Each scene shows the same named points in several views. A view is turned or mirrored, shifted and resized as a whole, has a little noise and may leave points out.
In the rows, zero is written as 100.

Scene 1
View 1
Gise: [96 86 100 102 90 118 88 103 99 81 120 105 99 94 93 104 107 79 113 116]
Sumel: [98 113 125 83 92 107 74 112 101 81 100 139 99 113 112 125 96 66 96 104]
nupub: [97 95 113 101 106 119 105 103 100 82 99 103 104 86 104 105 97 85 115 107]
kelus: [100 107 116 93 101 114 91 107 101 81 98 118 104 98 110 112 94 79 109 104]
sug: [97 88 96 106 92 118 92 103 99 81 116 102 100 90 94 100 102 83 116 114]
vopir: [97 95 102 99 91 113 86 106 99 80 113 112 100 98 97 106 100 80 111 112]
Buk: [105 113 103 100 102 118 88 112 104 73 94 115 104 95 120 104 82 94 116 94]
bave: [100 100 100 106 103 120 99 108 101 77 103 98 103 87 106 98 89 94 119 101]
gumub: [99 94 115 106 115 121 120 101 100 80 87 90 108 76 112 99 93 92 121 101]
Nupa: [102 98 89 107 99 119 94 108 103 76 107 99 102 88 106 97 91 97 122 102]
votav: [101 112 96 96 85 111 64 114 105 74 113 127 98 110 107 111 90 81 107 103]
vazek: [100 85 82 115 100 125 105 104 101 78 112 81 103 78 96 86 94 100 127 107]
kefi: [102 123 134 85 105 110 88 111 101 78 82 132 106 107 124 124 89 73 99 98]
zita: [97 87 111 100 98 114 99 102 97 85 109 105 103 90 94 109 106 76 112 114]
View 2
kefi: [99 73 84 80 104 127 69 83 84 111 93 112 101 98 102 121 106 125 94 87]
votav: [93 86 96 89 85 107 116 80 93 89 100 117 98 96 98 92 107 103 83 95]
vopir: [82 96 100 86 93 96 104 98 108 97 102 98 91 82 103 95 96 86 95 98]
Buk: [95 89 91 92 88 107 90 90 102 106 101 116 75 85 96 105 99 104 90 91]
sug: [79 97 100 85 91 93 106 99 110 95 102 98 92 81 104 92 97 82 96 101]
Sumel: [92 75 91 78 100 117 103 81 83 93 95 108 118 103 105 104 109 114 89 92]
bave: [87 96 97 90 91 98 90 99 111 104 102 104 77 77 102 101 95 90 97 96]
kelus: [89 86 93 82 98 108 91 91 97 102 98 104 99 90 103 107 101 102 95 94]
vazek: [80 106 102 93 87 85 100 107 124 102 107 98 66 66 103 93 89 73 100 100]
gumub: [83 97 94 87 101 99 71 107 115 114 99 95 72 72 105 112 90 90 104 94]
nupub: [83 93 94 85 99 101 88 101 110 106 99 96 88 82 105 106 96 93 100 96]
View 3
Nupa: [83 95 116 97 101 102 83 107 95 115 94 106 117 112 100 108 108 96 91 109]
Sumel: [95 96 97 105 70 92 97 76 102 116 102 96 110 125 93 110 105 106 97 75]
zita: [97 90 111 93 96 98 73 97 106 113 91 108 107 120 91 103 116 97 99 96]
kefi: [105 99 98 111 82 95 100 81 103 113 103 99 115 117 97 106 98 109 78 76]
sug: [86 90 115 92 97 100 76 102 100 116 90 107 109 116 94 105 116 94 104 104]
kelus: [97 95 106 103 89 97 89 91 101 113 98 103 113 118 95 106 105 105 89 89]
Gise: [85 90 112 90 92 98 76 99 101 115 89 107 108 119 94 107 118 94 108 100]
gumub: [99 92 115 98 109 104 74 106 101 111 93 112 114 112 97 100 110 97 85 104]
bave: [90 94 115 99 104 103 82 104 98 114 94 107 115 111 98 105 106 99 87 104]
View 4
vazek: [87 90 78 95 85 116 112 86 82 113 111 81 84 104 95 115 99 93 90 99]
zita: [94 97 79 92 83 129 105 92 92 118 105 91 106 84 101 100 105 100 99 85]
sug: [89 91 80 90 82 123 106 88 91 116 110 91 97 88 99 105 108 94 94 92]
Buk: [87 94 100 106 92 116 108 105 104 111 93 86 92 79 105 112 110 105 96 96]
kefi: [95 104 102 109 95 125 103 114 111 117 83 90 110 63 109 98 113 116 106 82]
vopir: [90 92 83 94 83 123 105 91 93 116 106 89 96 86 101 105 108 96 94 92]
kelus: [93 98 91 97 86 126 100 100 103 118 100 96 108 69 106 98 113 105 100 86]
votav: [86 90 100 95 80 119 98 102 112 111 104 101 97 65 109 105 124 100 90 95]
Nupa: [87 91 88 100 86 118 110 95 94 111 103 85 88 90 99 112 106 97 94 98]
Sumel: [93 100 98 97 86 128 97 108 112 117 93 102 112 56 111 94 120 109 101 82]
nupub: [93 99 83 99 91 127 108 96 93 118 97 84 99 87 99 105 102 104 99 89]
gumub: [94 100 81 105 97 123 114 97 85 117 93 75 95 100 98 109 92 108 102 90]
Gise: [91 93 79 87 79 125 102 89 93 116 110 96 100 83 99 103 110 93 93 89]

In a view up to two points have been moved. Name them for each view, in the order of its rows, or write -.
view 1 => vopir
view 2 => kefi
view 3 => gumub
view 4 => kelus
